Points on a hilly landscape, in no order, each with its height.
From any point a climber steps to the highest of the 2 points nearest to it. It stops when none of these is higher. Distance is the straight distance between rows; heights are no part of it.
Q_542 h=96: [-36   1 -12   2  34   2 -26  11  -9 -30  -9 -15  25   4 -26  -7 -30 -11
  45  19  19 -15]
Q_829 h=234: [ 36   9 -28 -40 -62   6 -11  17  -8  12  -4 -16  -4   6   0 -19 -42 -15
 -54  21  17  36]
Q_452 h=420: [-26  40  22  10   3  17  -3 -10 -55  22  12  33  37  29 -11   2  18 -35
 -29  19  -5   8]
Q_69 h=422: [ 27  -2  53  -2 -17 -11  -3 -16 -26   6  21  12  27   6 -35 -26  -2 -12
   4 -22 -20 -12]
Q_132 h=244: [ 39  13 -13 -20  -6 -17  -8  -1  -7  20 -21  18  43   2  41  18 -15   5
 -12  17  23   0]
Q_801 h=614: [ 20 -17 -57 -20   4  -3   4  42  25   8   4 -14 -35 -21 -25  -3  47  17
  -4 -17 -32  14]
Q_645 h=481: [-16 -25  -7 -48  -5  42  45  30  23 -17  -9 -17  -6 -31  -8 -13 -14 -24
   1   2 -33 -11]
Q_775 h=249: [  2 -22  36 -28   8 -32  -4 -13  -3  14 -27 -50  52  12   1   9 -22  55
 -10 -11 -10  -9]
Q_219 h=428: [ 22  48  26 -10 -56  11 -26   0 -31   4  22  -2  40  17 -36  -3  -8  35
 -39 -17  -9  58]
Q_111 h=489: [ 16 -33 -36  23  66  29 -11  11 -17  10 -23  -7 -50 -13   8  26 -10  -5
  26   0  12  -5]
Q_939 h=487: [ 34 -11   2  11  52 -20  13 -17  18  -6 -28 -30  27  30  18  20  -6  21
  37  -4   5  35]
Q_591 h=544: [  0  15  44  12  30  -4   2 -25  21  -7  24  -7   8  37 -30 -25  17 -21
  15  -4  12   9]
Q_938 h=182: [ -5 -44  56 -20 -20  27  -8   7 -16  15  -4 -37  61   0  23   4 -51  28
 -34 -25 -37  12]
Q_872 h=522: [-27  24  25  21 -10 -59 -17 -24   4  50  11  11   9  23 -15  -2  25  17
  51  36  12 -22]
Q_631 h=321: [-16  26   1 -13 -41   5  17 -37 -13 -32 -29  17  31 -14 -23 -22  -5 -39
   4  36  17 -35]
Q_182 h=170: [-25 -23 -12 -11  11  28  -1  -5 -36  17 -32  10  10  -2  12   3 -29 -32
 -33  -5  -8 -44]
Q_759 h=128: [-45 -14  -4 -15  34  11   5 -17  14  43  -7  14  42 -15  -7  27  14 -10
   1 -25  -6 -57]
Q_10 h=452: [-33  40  12  23 -33 -12 -30 -26 -27 -28  -8   0  10 -16 -21 -37  -7  20
 -28 -27  26   0]
Q_75 h=250: [-10   9 -14 -30 -72  27  14  13   5 -33 -35 -12   2  -6  20 -10 -18  -8
 -43  -5   0  38]
Q_399 h=359: [ 15  13  -7 -17   3   3 -43 -23 -19   3  20  -4 -35 -37  32  -9 -26  -5
 -11  -3   8  18]
Q_517 h=455: [ 10  11  18  30   1 -17  22 -34  25 -25   5  30  15 -33  38  20  38  21
  23 -48   7 -16]
Q_503 h=773: [-35   7  10  37  25  -6  12 -23  14  -4  -9  13   4 -14  29  45  26   6
  13  49  -1   5]
Q_723 h=235: [ -1 -11   5 -23  -1 -58   5  38   7 -34   5   0   2  17  14  11 -13 -17
 -31  26  -8 -33]
Q_412 h=210: [ 76  16  -6 -13  11  -4  -1  -2  -8  -7 -48  -3  -8   3  18  -8 -11 -18
 -15  -7  38   1]
Q_859 h=195: [ 14 -35  -5 -29 -16  14 -16  20 -21 -23 -28   7 -11  31  35 -41 -38 -32
 -26  -6  14 -57]
Q_690 h=301: [  5  20  10  -7 -27 -41 -15  15 -11   5  -2   3 -57  -1 -41 -13  23  -2
 -30 -24 -45 -25]
Q_438 h=545: [ 10  28 -32   7 -12  22   6  15  -4 -13 -44 -10 -26   3  -9 -18  27   0
  30 -12   0  50]
Q_756 h=323: [ -8 -45  12  -6  25 -51  22  -2 -10  11  34 -42  29   6  15   1  -1  72
  -9  -8   1  11]
Q_314 h=350: [ -4  -6  25  15   0 -22  16  20 -29 -21 -22   5 -56 -15  -3   3  16  29
  10   3 -26 -17]
Q_469 h=86: [-61  -9 -34  13  22  -4 -16  10  11 -51  29   9 -12  17 -27  -7   5 -14
  25  26 -22  -5]
Q_233 h=495: [-32   7  -6  39 -18  -6 -28 -11  45  59  18  43 -11   9  10   7  12  -3
  68  15  16 -33]
Q_646 h=556: [ -2  20 -15  20 -14   4 -12  19  63  53 -21  11 -39  -1 -10  26  -1 -23
  44   3  38 -56]
Q_848 h=113: [ -5  -3  12 -14  61  13 -27   5 -33 -20  19 -38  32  16 -35  -6 -28  28
  -1  -5   7  17]
Q_586 h=461: [ -4  -1  -5  22   8  11  24 -22  45   6   4  17  11 -36 -56 -16  38  -4
  15  19   7 -29]
Q_385 h=67: [-19 -28 -38 -22 -37 -16  22  29   3 -12  20  16 -25 -18  23 -15 -56 -64
   7  35 -10   1]
Q_295 h=404: [ 35  -4  11   1  50  22   7 -30 -28 -11 -12 -21  -4  -8  40   7  -5  43
 -10 -36  -2  52]
Q_169 h=215: [ 27 -12  -4 -24 -69   4 -18 -13 -12   8  -6  -6   4  15  10 -19 -64 -50
 -30  -9  -8 -23]
Q_340 h=749: [  6  13 -26 -15  17   5 -16  49  33  -7  57   9  12  28 -21  10   9 -27
   4 -66   2  10]
Q_607 h=220: [ 27  22  11 -28  -9  20  18  28   5  30  18  37   8  -6  13  27  41   1
  25 -24 -12   8]
Q_908 h=475: [ 31  -1   9 -18 -54  23  10  30 -27  26 -11   0 -29 -22  -2 -42  -4  -9
  24 -14   0  26]
Q_210 h=271: [-26  31  36   2 -86   8   7 -21 -42  -5 -58  -7  24  -5  -7 -17 -36 -12
 -23  16   8 -24]
Q_108 h=385: [  3 -25 -16   7  -1   4  12 -33   9   7  10  27  23 -42  -8 -31  11 -40
  23  37  35 -39]
Q_418 h=623: [  0  27  -4  46   8  41  -1  22  57  27   4   4 -55 -32 -23  59   7 -17
  19 -14  11 -13]
Q_966 h=627: [ -1  12  29  26  22  -2  19  12  52  -7  16 -35 -12  22  -9  27  -4 -39
   7  34  42  10]
Q_446 h=353: [  6  -7   0  -1  18  28   2   5  -4 -62  -4 -17   1   6  45 -17  -7   8
  -9 -29   4  48]
Q_671 h=150: [ 17  -6  10 -51  29  -6  15  -4   6  44  21  27  35   2  -1  18  34  15
   2 -46   6 -49]
Q_819 h=280: [ 10   3  16 -46 -48   0  10  22   0 -40 -21  12  36   0   6  -4   6  30
 -31   0 -30  21]
Q_255 h=402: [ 13  -6   0  41   4 -11   5  40 -35  13 -41  14 -52  10   6 -13  24   6
  39  33  13 -32]
Q_441 h=309: [  4  -6  14  -5 -16  -9  13  -5  12   5  -3  46  35 -35  38  14 -22 -35
  38  13  20 -26]
Q_862 h=548: [ -8 -10 -45 -13  56  28   6   4  -9  -4 -14 -18 -24 -24 -28   0  13  22
 -19   0 -15   4]
Q_905 h=319: [ -5  -6  22  18   8  20  26  30  -4 -29  20  -4 -31   1  56 -11  29  11
 -37 -16  19  18]
Q_204 h=77: [-46 -26 -18   8  -2 -21 -18   5  21   3  43 -15  -6 -10 -13 -37 -25 -44
  -4  28 -25  10]
Q_332 h=439: [  9  25 -24   3  35  48 -13   7 -16  43   8   6 -31  17 -16  -2  -9 -29
  27 -11  34   3]
Q_83 h=322: [ -3  20  -8 -51   6  30 -39 -16   5  25  16   0  -7  17   3  -6 -25 -12
 -40 -27 -11  25]
Q_184 h=445: [ 41  -2 -13  54  40   1  13  27   6  20 -32 -10 -41  29 -18  31  10  -7
  35  17   5 -17]
Q_988 h=596: [-32   6  -3  53   5 -10   2 -29  37   6  28  33  30  17  23  46  47  25
  15 -11   9 -12]
Q_211 h=692: [-18  -3 -50 -30  16  13  -4  28  40   4  46  11  -3 -10  -5  11  43  33
 -22 -60  -5  24]
Q_93 h=625: [  1 -18 -46  34  33  16  -2 -19  33  -6   3  20   7   3  24  32  17  41
  31  38 -19  35]
Q_928 h=750: [ -8  13  12  58 -19 -52   3 -15 -35  13  24  22  18 -12   5   7   4   4
  32  11 -15  11]
Q_271 h=780: [  9  -5   1 -21   8 -45   2 -41  15 -52  -8 -31 -24  -4  -2   1  17  55
 -17 -24 -14   1]
Q_359 h=264: [ 15 -12  16 -55 -16 -42 -22  15 -11   4   0 -14 -20  11 -22  -3 -20   7
 -61   2 -23 -33]
Q_751 h=139: [  2 -27  44 -43  16  37   3  37 -28 -18  21 -40  14  10   3   4 -51   6
 -29   3 -14  16]
Q_580 h=546: [ 20  -9 -19   9  10  11  16  -8  50 -36 -48 -18  -2   9  12  11  26   8
  60  13 -10  33]
Q_307 h=340: [ 18   8  -9 -17   4   4  22  34 -32  14 -13   1  30  26 -33   9  21 -10
 -50  10  -3  14]
Q_881 h=57: [  3 -13 -11  18 -23 -10  33 -12 -11 -11  -9  13 -19   6  -1  -6 -29 -72
  -6  53 -38 -19]
Q_954 h=547: [  5   6 -36  11  -3 -26   0 -27  19 -13 -35   5   9 -15 -32 -32  42   2
 -35   8   0   8]
Q_866 h=526: [  5  16  20  -6 -42  -4 -47 -24 -32 -32  17   7  11  12 -13 -29  -9  62
 -70  -5   6  16]
Q_407 h=638: [  9   2 -16  -4  -5 -39 -11 -55  -3 -22  16   0  -1  22 -16 -37  32  48
 -40   2   0  36]
Q_308 h=523: [-19 -29   3  45  47 -19  16 -23  27  16  57   2 -24  38  23  21  20  50
  10  33 -13  24]
Q_98 h=287: [ 12   6  39 -35  -2   0  -3  37 -23  -8 -18 -12 -14   4  31  24   3  22
  16 -39 -13 -11]
Q_532 h=551: [ -4   6  18  58 -43 -25  -2   3 -48 -45  12  14  26 -14   8 -19 -10   1
  -6   6  10  23]
Q_355 h=702: [-39  43  23  30  -1   6 -12   0  55  -2  23 -17 -31  -7  -8  54  -3 -32
  -1 -15  26 -12]
Q_43 h=399: [ 15  27 -10  27   6  39 -10  -5   9  29   2   6 -23  13 -24   5 -19 -46
  74  47  19  10]
Q_356 h=554: [-38  23  42 -16  25  12   7 -20 -33   0  -1  18  35   9  -1  16  10   6
  13  50   4  -6]
Q_495 h=549: [  0 -50 -37 -13   8  29  13  29  28  38  -2  -8 -26 -21   3 -10  16 -18
  25 -41 -37 -21]
Q_849 h=421: [-34 -34 -17  36  44 -39   7 -41 -15  29  33  -6 -14  -2  13  15  18  62
  -1 -18  18  -5]
Q_887 h=410: [ 20 -12   1  10 -27  18   9 -19 -10  14   2 -18  -7 -52  17 -36 -31 -30
  10  -2  11  26]

For each start below, name the point where the climber stops.
Q_132 | Q_271
Q_204 | Q_503
Q_775 | Q_503
Q_631 | Q_271
Q_412 | Q_580
Q_83 | Q_580
